Points on a hilly landscape, in no order, each with its height.
From any point a ball rolls to the lowest of the 2 points nearest to it. It stops when none of these is lower. Distance is the straight distance between rows; heights are no part of it.
j_708: [130 166 141 145 140 139  97 178  87 132 147 156 125 147 130 132 111 101
  87 158 138]  height 310
j_711: [134  85 114 137  76 165 127 174 101 169 188 111 111 120 161  29  98 132
  64 106 140]  height 658
j_927: [146 170 123 100 135  96  85 109 144  58  53 151 110 135 141 137 172 124
  61 126 139]  height 397
j_502: [109 104  74 146 106 146 122 127 139 159 216  86 178 129  71  75  93 142
 138 102  78]  height 468
j_589: [122  99 169 103 178 152 162 132 142 166 116 143  99 128 136 139 105 142
 173 132 147]  height 287
j_8: [140 163  82  99 124 103  62 153  85 113 133 149 150 155 101  94 127 109
  73 146 160]  height 381
j_428: [162 114 133  98 174  90 162 152 164  91 117 156 129 135 135 185 163 176
 220 127 146]  height 241
j_959: [143 128 121 147  92  97  95 133 164 114 122 127 119 154 101 162 120 123
 145 157 152]  height 361
j_16: [113 123 152 126 127 164 144 148  90 167 137 144 112 105 187 127 115 111
  78 126 133]  height 476
j_188: [129 113 142  99 158 149 135 100 140 147 134 117 145 104 113 180 149 170
 234 127 124]  height 237
j_523: [139 208 159 100 199 129  75 140 103  98  87 171  98 134 145 164 141 132
  83 138 104]  height 436
j_675: [ 86 117 145 120 125 138 128  65 110 118  87  97 122 107 133  98 110 102
 104 103 108]  height 172
j_751: [126  86 165 145 129 148 191 175 106 149 161 133 135 113 187 139 126 143
 193 121 108]  height 429
j_728: [125 156 110 128 125 116  75 167  77 126 154 153 142 151 112 109 109 100
  84 156 152]  height 346
j_844: [134 102  54 116  82  95 106 151 135 114 193 133 176 145  71 107 134 124
 159 136 148]  height 175
j_856: [159 117  98 149 105  69 159 138 185  65 139 126 144 139 111 171 175 142
 187 115 112]  height 485
j_596: [130 128  69 176  89  91 144 125 168 105 182  88 176 149  76 143 129 148
 169 121  83]  height 423
j_283: [114 116 171 104 161 168 154  81 109 163  76 101 127 104 173  92 101 145
 144 108 132]  height 386
j_932: [136 109  90 147  80  96 111 130 164  98 176 115 148 150  82 163 130 131
 158 129 122]  height 418
j_368: [154 153 150 146 162  97 153 203 112 105 154 172 143 149 161 176 134 132
 163 163 116]  height 392
j_310: [121 126 129 140 141 126 171  97 140 139 160 115 151 111 110 176 147 137
 183 126  94]  height 230
j_861: [165 122 131 122 133  99 166 124 159  77 133 135 149 118 128 200 193 152
 232 138 122]  height 303
j_314: [130 132  95 114 118 121 107 127 115 119 172 152 149 139  96 120 133  92
  91 147 161]  height 194
j_349: [110 107  68 111  95 153 101 117  90 155 177 121 173 114 112  65 101 111
  96 121 137]  height 213
j_579: [126 146 189 100 185 174 147 150  87 163  81 133  98 125 193  85  88 139
 106 118 121]  height 488
j_491: [118 101  96 112  85 166 101 160  74 166 176 120 140 114 151  33  79 136
  77 113 156]  height 699
j_414: [153 189 159 100 153 103  83 132 121 109  93 163 106 122 131 182 168 125
  99 158 138]  height 419
j_55: [116 159 117 108 138 104  96 109 121  67  72 159 133 127 146 118 146 101
  60 142 139]  height 383
j_181: [110  93  82 145  79 166 132 135 115 168 230  81 160 117 102  51  81 150
 121  96  90]  height 521
j_292: [124 140 129 104 150 145 128  52 166 134  67  86 124  99 101 163 162 163
 156 101 117]  height 117
j_427: [110 121 132 136 135 137 147  89 132 158 132 122 132 100 106 166 131 113
 160 130 113]  height 212
j_753: [134 130 117 112 103 122 102  84 161 105  97 125 114 119  85 172 168 111
 127 130 130]  height 110
j_257: [121 139 157 104 154 132 131  83 127 124  70 119 109 123 159 123  99 129
 112 127 145]  height 305
j_618: [125  92 102 168 111  89 159 167 129 116 183 144 154 153 131 125 111 109
 158 134 129]  height 242
j_299: [115 122 108 128 121 155 121 176  97 149 166 138 132 137 140  52  98 102
  62 136 154]  height 414
j_590: [119 125 128 136 111 144 119 185  62 150 171 156 118 122 159 108 114 110
  58 129 130]  height 354
j_527: [128 145 120 133 125 111  96 134 156 122  90 137 108 149 104 124 119 114
 100 142 160]  height 326
j_849: [ 94 128 143 123 148 123 144  91  95  81  60 135 138 119 205  74 101 110
  81 110  99]  height 618
j_14: [121 125 107 156 104 148 133  92 172 139 151  78 141 136  79 144 107 128
 139 116  90]  height 323
j_124: [ 94 118  92 108  85 129  81 102  81 108 118 114 163 124 146  47  95 110
  74 119 132]  height 738
j_478: [133 136 175  81 207 203 126 165  83 171 106 144 112 121 177 103 118 163
 152 131 147]  height 491
j_742: [120 119 173  99 165 178 148 125  89 163 101 130 105 105 177 128 116 127
 129 130 140]  height 430
j_448: [143 147  94 121  92  95  90  83 161  94  78 127 120 107 105 146 186 118
  78 116 153]  height 422
j_238: [130 113 113 158 129  99 165 108 152 108 161 113 166 115 117 182 149 140
 209 121  71]  height 252
j_731: [119  75 132 173  92 133 178 195 101 147 193 138 119 126 175 107 112 126
 143 118 112]  height 254
j_585: [159 195 165 115 193 123 100 171 125 116 134 177 104 136 133 186 140 126
 109 154 115]  height 416
j_573: [131 181 161  85 185 143  99 115 122 112  52 149 110 128 151 145 154 148
 134 146 159]  height 260
j_40: [ 97 115 122 168 106 162 135  99 144 169 184  80 151 114  97  73  84 133
 111 102  68]  height 266
j_953: [132  92 140 144  83 166 146 164 109 172 162 118  95 111 198  54 104 123
  53 115 131]  height 614
j_134: [136 132 107 163 115 119 153 119 196 117 127  94 137 139  82 181 173 166
 201 105  82]  height 319
j_827: [109 135  97 116 122 140 110 126  98 123 144 126 154 141 122  58 102 107
  64 139 165]  height 370
j_743: [133 172 129  90 168 113  98 119 136  60  34 153  98 151 165 133 145 122
  70 120 127]  height 408
j_695: [113  96 137 155 120 133 163 118 140 155 165 104 128 126 109 123  85 128
 160 114  90]  height 167
j_218: [170 152  99 120  78  97  79 121 159 114  93 141 118 128  93 164 186 133
  85 139 150]  height 437
j_513: [ 99 148 168 117 151 168 132 155  67 131 101 149  98 100 225  97 117 138
  58 110 116]  height 492
j_294: [114 177 168  83 198 134  89 136  95 108  62 159 107 130 173 139 121 130
  98 134 119]  height 444
j_510: [118 187 157 117 177 117  90 144  74 100  60 144 123 142 186 124 107 120
  70 135 108]  height 455
j_21: [119 156 170  76 195 145 117 113  94 124  45 137 116 130 188 119 104 143
 115 123 124]  height 454
j_936: [151 130 142  94 180 141 149 131 147 151  81 125 119 146 122 142 152 154
 191 136 159]  height 197
j_872: [147 112 120 129 145 106 166 106 170 107 136 118 154 121 130 195 156 163
 224 130  99]  height 275
j_594: [124 111 122 157  98 104 135 118 153 106 170 121 144 135 101 176 123 131
 183 145 110]  height 401
j_757: [106 134 144 115 130 122 115  84 102  85  71 118 117 137 133  94 126  96
  93 122 124]  height 206
j_131: [114 127 108 118 119 127 104  81 157 109  82 127 117 127 133 133 104 103
  96 122 137]  height 774
j_515: [143 105  84 165 111  71 162 145 170  88 157 127 157 153 120 157 140 125
 186 126 114]  height 467
j_750: [128 124 165  93 177 174 142 150 116 151 111 145 139 115 150 150 134 161
 200 146 162]  height 318
j_384: [120 121 157  98 169 170 143  70 122 170  83  91 137 101 140 109 120 153
 178 114 128]  height 369
j_144: [101 122 142 102 157 146 136  76 130 148  92 119 116  92 110 151 138 129
 166 124 129]  height 193
j_178: [100 131 155 144 149 150 149  68 156 169 136  72 131 105  92 127 102 153
 147  98  65]  height 236
j_340: [154 161 119 121 126 109  96 146 173 102  71 145  89 146 110 168 163 127
  81 125 169]  height 372
j_586: [126 160 161 144 171 166 127 194  87 162 116 157  98 133 164 103 105 117
  86 136 124]  height 307
j_404: [118 139 152 148 130 144 122 154  99 143 112 136 117 146 159  77  95 102
  77 138 139]  height 650
j_793: [136 152 103 103 115 100  82 112 118  89 112 136 125 146  99 120 147  97
  64 142 163]  height 188
j_971: [123 169 166  71 218 191 123 154  92 136  95 151 111 119 159 130 132 155
 131 132 150]  height 474
j_791: [116 171 107 112 136 104  82 125  89  75 111 166 152 136 152  91 126 101
  43 141 140]  height 365
j_171: [157 120 134 122 140  68 146 152 169 100 123 165 113 132 116 201 174 150
 189 141 143]  height 279
j_536: [128 107 152 129 140 128 154 148 124 124 145 154 123 134 131 175 137 113
 179 153 129]  height 339
j_778: [ 93 116 122 125 115 114 113  92  95  86  84 125 150 126 182  58  99 100
  68 110 114]  height 601
j_417: [160 118 125  75 155 122 136 123 177 123 103 137 123 115 112 189 201 189
 215 126 150]  height 149
j_806: [123 101 143 148 114 127 160 138 133  98 166 134 141 124 137 173 130 117
 198 143 115]  height 373
j_411: [125 130 193 128 156 166 141 146 101 160  99 137  87 120 205  67  87 138
  69 118 122]  height 508
j_462: [104  76 117 185 108 112 195 160 131 122 189 105 158 115 153 109 102 135
 185  99  71]  height 261
j_348: [142 126  99 136  80 102  87 130 141 115 163 127 144 155  91 141 119 113
 131 155 148]  height 390
j_24: [114 111 138 155 114 160 135  85 139 160 127  97 131 115 145  84  83 103
 103 119 111]  height 746
j_207: [159 123 126  70 147 136 120 100 165 131  72 127 108 110 105 181 195 168
 174 123 159]  height 189
j_724: [126 129  61 106  93  97  77  89 158 112 125 100 142 133  65  96 122 126
  87 105 146]  height 288
j_937: [155 123 124 136 121  83 153 132 141 104 161 141 153 136 119 185 169 120
 162 155 130]  height 464
j_88: [152 139 159 108 176 134 142 165 123 124 125 172 141 127 144 176 167 153
 207 171 148]  height 338
j_881: [165 140  67 114  73 100  75 109 151 105 121 123 134 129  73 132 168 114
  78 130 157]  height 452
j_444: [111 102 122 159 106 161 153 171 104 158 166 133 120 117 151  79 105 103
  88 123 142]  height 465
j_356: [101 129  73 105 108 102  77  93  96  91  93 118 159 131 137  74 115 102
  77 114 124]  height 753
j_219: [111 162 140 110 151 139  78 146  75 105 118 163 113 126 159 127 109  93
  52 142 113]  height 597
j_697: [131 114 149 117 147 153 163  88 157 143 111  93 113 139 105 143 119 137
 182 119 115]  height 355
j_663: [148 124 121 146 121 110 149 106 190  99 139 107 153 116 100 203 191 177
 223 114  93]  height 299
j_729: [116 136  63 135  97 100 104  93 153 131 160 121 162 125  75 131 132 126
 111 134 148]  height 250
j_437: [135 129 117 170 107  98 156 125 148 131 145 102 135 166  94 123 115 124
 147 140 142]  height 292
j_464: [ 91 123 157 120 143 160 139  71 107 137  93 114 119  96 133 128 134 102
 131 115 120]  height 198
j_824: [117 118 117 140 103 117 116  84 130 143 137  86 130 141  90  58  79 111
  94 111 125]  height 350
j_503: [114  87  91 141  82 158 130 129 104 167 186 108 147 115 122  84  87 113
 101 119 114]  height 115
j_854: [127 107  76 135  93 118 129 188 104 139 209 149 184 145 127  94 111 127
 141 143 148]  height 293
j_70: [176 155 130 143 109  63  85 190 171  92 138 184 111 154 101 184 185 145
 132 154 149]  height 548
j_280: [127 100 131 164 112 118 155 213  85 134 191 153 130 145 167 121 111 120
 136 134 124]  height 169
j_692: [ 99 129 122 117 118 126 113  46 138 113  79  96 127 113 106 128 142 111
 110 106  97]  height 147
j_803: [129 117 166 148 144 156 171 168  94 140 148 147 131 128 181 157 119 134
 179 154 137]  height 486
j_738: [127 125 163  94 174 175 134 109 121 168  75 117 135 117 145 125 115 159
 182 140 163]  height 352
j_479: [109 110 110 138 111 143 120 105 123 145 127 118 137 126 146  93  81  82
  80 123 133]  height 756
j_830: [ 96 106 169 136 129 160 146  91  87 135  88 119 116  85 213  55  94 121
  86  97 106]  height 667
j_240: [102 100 104 133  77 156 101  89  88 132 129 100 152 110 158  43  92 102
  71 100 106]  height 719
j_635: [155 132 129 107  98 136 104  71 171 114  83 114 107 116  88 194 190 152
 153 114 124]  height 87
j_499: [108 101 146 129 105 144 131 100 105 132 111 116 121 104 200  37  76 112
  61  89 104]  height 687
j_909: [103 140 123 115 136 110 105 124  71  85 102 144 143 125 191  78  88 109
  48 123 123]  height 582
j_962: [125 115 135 160 141  93 179 182 124 113 154 150 148 130 174 146 107 124
 179 144 129]  height 325
j_397: [130  88  91 141  87 125 133 155 106 166 193 117 156 138 116 107  98 100
 126 141 115]  height 214
j_112: [131 123  79 116 116 124  99 196  94 130 199 162 162 152 107  90 105 116
 118 151 163]  height 199
j_559: [170 119 121 131 102  92 126 135 187 106 114 147 112 118  95 204 216 164
 186 119 126]  height 340
j_784: [125 134  60 148 100 107 110 106 178 131 172  76 157 148  38 137 133 152
 128  93  82]  height 420
j_212: [123 125  56 109  95 132  89 117 113 145 164 121 170 128  95  92 104 113
 108 145 146]  height 267
j_520: [119 122  71 157  97 131 123 115 158 139 186  85 171 149  56 105 111 124
 141 114  79]  height 435
j_679: [143 129  57 150  81  86 117 125 176 108 180  86 166 154  51 152 155 164
 155 100  85]  height 409
j_128: [127 136 122 145 133 117 128 134 139 133 109 122 115 157 113  88 105  98
  96 141 152]  height 300
j_908: [106 117 161  90 162 151 140  63 106 119  49 112 130  95 180  83 104 144
 139 105 120]  height 404
j_538: [132  73 132 156  74 165 162 136 116 186 186  89 111 110 148  55 105 121
  88  92 101]  height 752
j_638: [114 120 137 143  98 160 110 144  81 137 119 122 124 123 173  59  93  97
  53 119 128]  height 672
j_865: [119 136 162  78 178 169 130 111  99 133  87 147 121 110 160 147 146 122
 131 139 148]  height 448
j_324: [123  98 181 117 140 184 173 138  94 186 115 117  89  99 190  83 124 131
 107 108 126]  height 607
j_317: [152 192 172  81 205 143  89 150 114 120  94 179 111 126 142 182 146 143
 124 151 132]  height 426
j_975: [106 143 154 135 141 139 115 121  92 122  66 132 131 130 178  82  98 105
  83 135 130]  height 634
j_286: [168 127 108 145  83  90 127 118 181 121 124 114 114 109  72 189 208 145
 154 115 128]  height 364
j_422: [160 140 139 120 115  86 111 129 138 105 150 169 122 124 111 185 167 119
 147 174 143]  height 446
j_961: [117 128 159 112 164 159 150 153  82 159 132 155 109 110 164 146 126 113
 114 137 134]  height 451
j_497: [126 145 138  90 137 124 121  61 143 104  63 120 107 124 136 159 134 139
 112 120 144]  height 286
j_109: [136 116 159 124 182 117 178 180 129 120 126 156 129 146 152 150 128 140
 209 143 137]  height 195
j_153: [142 142 177 120 192 150 157 195 104 159 126 154  90 151 154 134  88 134
 129 139 134]  height 84
j_812: [146 101 132 102 168 114 171 139 162 122 115 133 120 134 133 174 127 170
 223 131 140]  height 203
j_204: [136 135 159 123 160 119 128 136 125 131 128 165 108 136 125 176 135 111
 136 160 140]  height 313
j_621: [102 113 122 166 103 144 132 107 106 150 174 122 153 100 103 128 129  99
 120 129 114]  height 258
j_449: [130  72 174 161 122 147 186 157 111 175 167 119  97 122 166  82  96 132
 138 114 112]  height 661
j_319: [113  93 154 155 103 171 155 116 116 170 131 110 112  99 172  58  94 113
  90 105 111]  height 729
j_445: [131 125 131 115 142 141 154  99 178 131 103 113 114 122  89 171 172 162
 193 119 140]  height 138
j_425: [120 147  55 121  81 118  75  98 172 126 153 104 157 126  57 109 135 145
 113 114 139]  height 269
j_957: [144 130 117 127 122  83 150 106 137 131 137 133 134 125  98 178 156 125
 144 134 138]  height 477
j_514: [195 148 120 125  84  91  79 150 173 108 105 149  99 132  98 188 197 138
 107 145 151]  height 417
j_288: [114 105 141 148 124 143 157 137 102 160 151 132 120 128 141 113  95 102
 112 140 128]  height 503
j_53: [129  93 157 131 110 175 158 177  93 166 160 133  88 117 188 114 122 113
  81 123 131]  height 517
j_216: [106 125 162 145 127 163 144 108  98 145  85 115 115 111 182  83 105 111
 103 121 137]  height 649
j_867: [141 105 181 146 141 166 180 162 105 183 133 128  98 122 182  73 105 130
 122 117 128]  height 633
j_13: [118 110  56 112  87 141 103 131 117 138 201 112 182 133  77  98 117 123
 150 135 134]  height 253
j_341: [125  77 116 173  80 132 154 182 115 168 201 124 136 121 159  73  88 134
 123 117 121]  height 112
j_649: [126 112 151 117 156 149 157 125 121 152 135 146 141  98 145 173 135 154
 212 142 141]  height 277
j_195: [130 121  73 119 106  86 105 177 127 120 179 153 162 158  85 103 126 118
 143 156 162]  height 90
j_416: [120  91 106 176 108  96 171 148 144 128 173 115 156 139 123 134 106 118
 186 115  87]  height 176
j_470: [122 100 168 132 111 180 150 157  86 167 131 119  78 107 200  75 118 122
  65 108 121]  height 567
j_296: [108 120  98 154  96 121 124 104 137 141 165 112 152 127  87 120 114 108
 122 132 130]  height 224
j_468: [157 141 116 152 110  50 119 183 161  85 146 169 126 149 110 170 168 139
 153 146 142]  height 527
j_945: [117 110 148 159 145 119 186 108 168 149 151  94 142 132 112 147 105 165
 211 105  72]  height 243
j_829: [140 134 130 156 111 120 144 100 163 122 119 101 113 151  86 142 153 131
 144 130 145]  height 265
j_760: [132 167 147 109 159 131 116 116 128 105  41 132 106 140 142 128 151 128
 105 140 155]  height 244
j_785: [122 154 134 117 134 122 118 109 102 131 108 136 127 128 144 131 112  97
  83 143 151]  height 317
j_213: [140 150 114 140 128 115 112 161 180 115 105 158  99 157  99 157 147 123
 114 149 164]  height 353
j_439: [167 162 159 101 134 121  99 129 155 113  75 157  98 112 104 182 208 158
 150 145 169]  height 306
j_101: [108 133  91 112 103 113  90  90 123 100 117 126 141 124  92 111 139  90
  93 134 142]  height 156
j_504: [ 89 109 122 142  89 162 122  78 108 164 123  85 143  91 157  59  94 112
  83  86  83]  height 735
j_27: [162 143 151  91 128 103 112 112 139 108  87 136  81 133 100 182 167 130
 116 127 163]  height 246
j_954: [171 176 147 115 130 104  82 168 165  93  90 169  76 141 112 185 176 150
  93 140 160]  height 389
j_385: [105 108 116 167 100 116 142 136 109 151 182 128 157 114 121 147 133 107
 158 135 114]  height 301
j_671: [115  97 154 150 148 145 178  96 154 174 153  87 126 110 109 137  95 140
 177 100  65]  height 211
j_489: [134 149 173 119 171 162 148 176  86 142 148 168 113 130 162 168 141 124
 129 155 136]  height 471
j_157: [141 190 137 100 158  99  82 125 115  81 101 174 114 134 131 143 141 105
  53 140 133]  height 396
j_789: [116 148 114 167 103 117 141 104 189 111 156  82 141 142  61 173 148 157
 164 110  74]  height 334
j_807: [120  87  77 155  89 108 139 148 122 135 216 107 177 140 107 104  94 118
 157 116  97]  height 180
j_30: [117 134 179  91 183 157 135 126  74 122  53 135 104 125 214  91 101 125
  98 112 115]  height 469
j_3: [138 132 136 162 117  89 135 152 150 116 127 133 131 157 119 168 123 136
 169 156 142]  height 329
j_786: [130 111 136 155 148  74 190 159 151  96 135 133 154 142 152 157 124 145
 209 133 129]  height 282
j_620: [132 125 172 140 143 163 171 200  79 147 163 156 104 132 184 153 126 133
 131 144 130]  height 502
j_107: [140 141 150 140 169 129 161 183 122 141 133 146 112 163 136 135 100 114
 131 150 137]  height 133
j_901: [161 160 153 105 177 119 115 154 142 115 109 181 119 124 126 188 190 155
 184 171 155]  height 309
j_376: [144 128 169 117 198 149 166 200 113 150 136 164 109 144 162 147 114 146
 177 145 124]  height 139
j_465: [ 88 133  98 160 105 153 121  81 132 153 152  76 152 110  91  95 108 112
  96 108  83]  height 225
j_243: [154 145 146 128 160  85 137 181 158  99 123 169 100 154 109 185 165 145
 166 147 146]  height 308
j_642: [114 141  73 148  94 130  95  84 183 125 136  73 138 146  45 117 126 141
 108  96  86]  height 427
j_263: [103 104 147 155 118 128 146  88 152 157 140  90 118 130  90 105  87 118
 136 112 108]  height 209
j_730: [118  79 144 170 114 156 179 156 116 146 182 129 131 120 156 130 109 116
 174 123 111]  height 357
j_662: [134 109 138 161 140  91 186 130 162 122 136 106 145 142 123 143 120 150
 206 123 106]  height 272
j_247: [129 141 139 171 142  96 156 195 123 107 170 166 146 157 149 156 107 130
 154 157 132]  height 363
j_11: [142 124 139 140 163  83 166 186 136  80 123 157 135 153 138 160 151 135
 200 145 130]  height 240
j_338: [113 176 171 113 174 152 107 153  61 122  85 155 114 117 201 120 107 126
  62 125 120]  height 470
j_815: [157 134 104 116  97  92  96 132 160  88 150 154 119 145  74 171 174 117
 113 148 158]  height 120
j_669: [122  75 172 160 103 162 186 137 129 180 169 101 111  97 162  96 102 150
 162  97  96]  height 691
j_329: [125 128 136 117 146 146 140  59 162 138  63  87 104 122 118 111 118 129
 139 105 110]  height 351
j_388: [145 113 137  86 163 134 125 123 150 128 115 154 132 114 119 185 171 165
 228 142 156]  height 196
j_599: [104 137  68 121 102 105  87  59 131  97  94  96 160 124 105  86 120 116
  86  98 110]  height 760
j_922: [137  84 150 105 167 138 177 126 147 163 122 114 119 130 138 144 107 156
 218 127 124]  height 249
j_81: [150 152 137  95 117  98  88 100 117  88  88 136  98 130 105 154 166 104
  89 143 149]  height 220
j_59: [154 186 142 112 169 115 100 147 112 116 131 172 114 135 128 166 141 110
  81 156 135]  height 407
j_577: [119 132  84 119  94 108 101  93 137 125 138 101 145 142  85  77  83 131
 101 119 152]  height 316
j_863: [118 156 122 119 137 138 103 132  97 101 120 137 144 140 138  93 106  96
  57 142 155]  height 341
j_105: [117 104 163 136 143 163 173  96 137 163 127 106 120 112 128 124 104 132
 179 124 126]  height 371
j_67: [145 124 143 112 157 120 162 124 164 120 105 132 101 142 111 172 155 159
 181 133 156]  height 165
j_665: [154 172 151  86 171 144  99 134 137 117  69 160 109 122 122 167 183 159
 159 159 166]  height 281
j_476: [103 127 130 166 111 161 142  95 163 143 187  77 149 123  84 123  97 131
 135 112  66]  height 304
j_289: [146 151 146 115 165 135 139 125 138 138  73 126 111 146 120 144 146 129
 138 149 158]  height 222
j_407: [118 129 148  88 152 128 117  94 145 134  98 151 110 108 116 171 152 134
 159 136 152]  height 171
j_328: [ 91 125  91 140 102 134  99  87 122 134 141 106 152 107  95  94 116  97
 102 124 123]  height 192
j_570: [136 136 139 134 131 121 127 130 109 137 138 142 131 132 131 148 125 102
 122 157 146]  height 291
j_813: [117  97 169 123 146 177 172 119 102 170 128 119 116  99 161 121 115 142
 164 121 138]  height 399
j_10: [126 128 150 143 145 140 151 109 123 139  98 110 111 148 130  98 106 102
 112 143 141]  height 270
j_129: [115 125  97 121 115 120 104  88 143 116 101 119 132 139 130  86  85  99
  70 128 140]  height 766
j_436: [110  91 144 144  80 168 122 116 104 151 140 102 109  96 178  26  85 120
  69  89 116]  height 708
j_187: [105 154 122 113 135 149  81 163  61 112 134 159 127 131 171  89 101 107
  34 126 120]  height 581
j_653: [122 108 126 148 121 102 132 158 117 129 172 144 127 150 110 135 116  97
 131 143 141]  height 251
j_831: [135 139 134 132 126 131 139  97 143 129  79  98 120 144 110 132 130 115
 129 135 144]  height 245
j_64: [129 149  96 102 111  98  87  84 148  79  62 119 115 138 124 129 153 116
  71 114 145]  height 410
j_116: [120 127 130 137 129 145 137  67 177 134 110  73 112 127  96 148 114 133
 143 112 101]  height 337
j_469: [127  74 149 185  87 157 183 138 133 182 200  89 125 110 162  75 103 137
 124  98  90]  height 723
j_989: [116 129 140  69 171 163 120  52 120 125  50 108 133 110 156 124 128 149
 147 115 132]  height 421
j_115: [161 124 126 128 114  83 122 141 170 115  99 147 105 134  97 185 179 149
 159 128 153]  height 311
j_150: [159 138  97 160  70  96 121 114 185 105 145 102 136 133  61 193 201 167
 157  98  91]  height 380
j_768: [146 155 152  92 200 151 127 161 110 154 100 159 126 132 137 159 154 166
 181 161 157]  height 349
j_316: [108 107 115 129  84 163 119 124  71 140 157 104 132 118 155  65 102 104
  69 118 133]  height 696
j_402: [104  90 158 154 109 178 166 104 128 195 151 104 122  94 145 102 101 135
 142 104  90]  height 715
j_779: [129 142 148  50 204 178 115 122  91 130  71 142 135 114 162 130 137 155
 152 131 158]  height 461
j_4: [139 112  75 169  90  68 144 146 153  80 182 110 189 150 109 135 127 127
 183 125 107]  height 445
j_852: [146 121  93 136  88  79 115 115 166 100 150 121 122 136  57 148 168 129
 119 115 154]  height 82
j_720: [109 137  96 121  98 119 105  74 150 117 116 103 124 118  76 138 156  99
 110 114 119]  height 129
j_279: [134 140 104 125 120  88  97 145 134 104 152 162 125 146  85 137 160 101
 106 157 152]  height 154
j_943: [142 132 133 119 116 134 130  83 185 124 114  95 124 113  75 204 188 181
 178 104 108]  height 111
j_794: [108 144 157 132 125 161 114 178  72 143 120 144  91 115 215  77 109 124
  36 105 108]  height 522
j_575: [153 154 150  69 150 117 102  89 134 101  61 133 100 121 127 170 175 151
 127 125 161]  height 268
j_22: [124 151 128 121 112 145 105  53 179 112  75  87 122 108  88 172 174 151
 135 104 106]  height 104
j_716: [159 129  61 147  61  99 101 117 187 107 158  96 148 135  45 162 179 151
 130 104 115]  height 394
j_229: [119  96  92 159  91 131 133 169 121 166 199 126 147 133 118  50  75 131
 122 127 143]  height 231
j_383: [116  88  98 172 107 116 153 132 143 161 191 102 152 137 112 110  83 122
 158 110  82]  height 103
j_772: [118 110 103 140  98 143 122 103 123 159 162  82 153 125 105  31  73 115
  95 105 124]  height 382
j_26: [119 194 151 134 167 128  99 138 116 111  70 156 107 146 143 132 136 113
  85 153 137]  height 262
j_572: [138 129 123 144 122  88 121 175 123  94 176 168 134 156 108 150 134 115
 129 155 153]  height 202
j_904: [172 171 147 110 147  90 104 153 141 108 129 174 109 131 106 193 175 129
 121 170 137]  height 431
j_832: [121 128 128 151 127 137 131 217  87 148 191 165 127 134 159 131 109 116
  92 146 128]  height 276
j_883: [117 142 115 153 102 119 115  84 185 124 133  90 130 126  55 173 167 144
 140 106 105]  height 344
j_818: [101 130 133 122 124 136 104 154  57 115 108 154 117 119 204  84  95 111
  34 111 107]  height 555
j_687: [123 186 161 142 180 145 104 172  93 138 106 158 110 138 151 137 122 108
  87 146 131]  height 278
j_542: [116 120 104 160 110 112 131 148 122 154 175 121 145 137 113  79  86 121
 115 138 163]  height 295
j_810: [159 121  88 160  85  62 135 154 177  80 157 141 132 142  90 167 172 138
 159 134 144]  height 504
j_224: [146 154  66  90  94  93  55 142 125 106 130 148 145 151  81 101 143 124
  88 145 179]  height 413

Call two points neighbours if one is among the 2 nearest of the other. Go from one point of each pair to the other, from neighbour to neighbour, staying as low as possible. Name the highest point that can't be avoided.
j_852 / j_383 => j_653
j_503 / j_383 => j_397
j_195 / j_383 => j_212
j_153 / j_195 => j_786
j_635 / j_417 => j_207
j_280 / j_341 => j_731
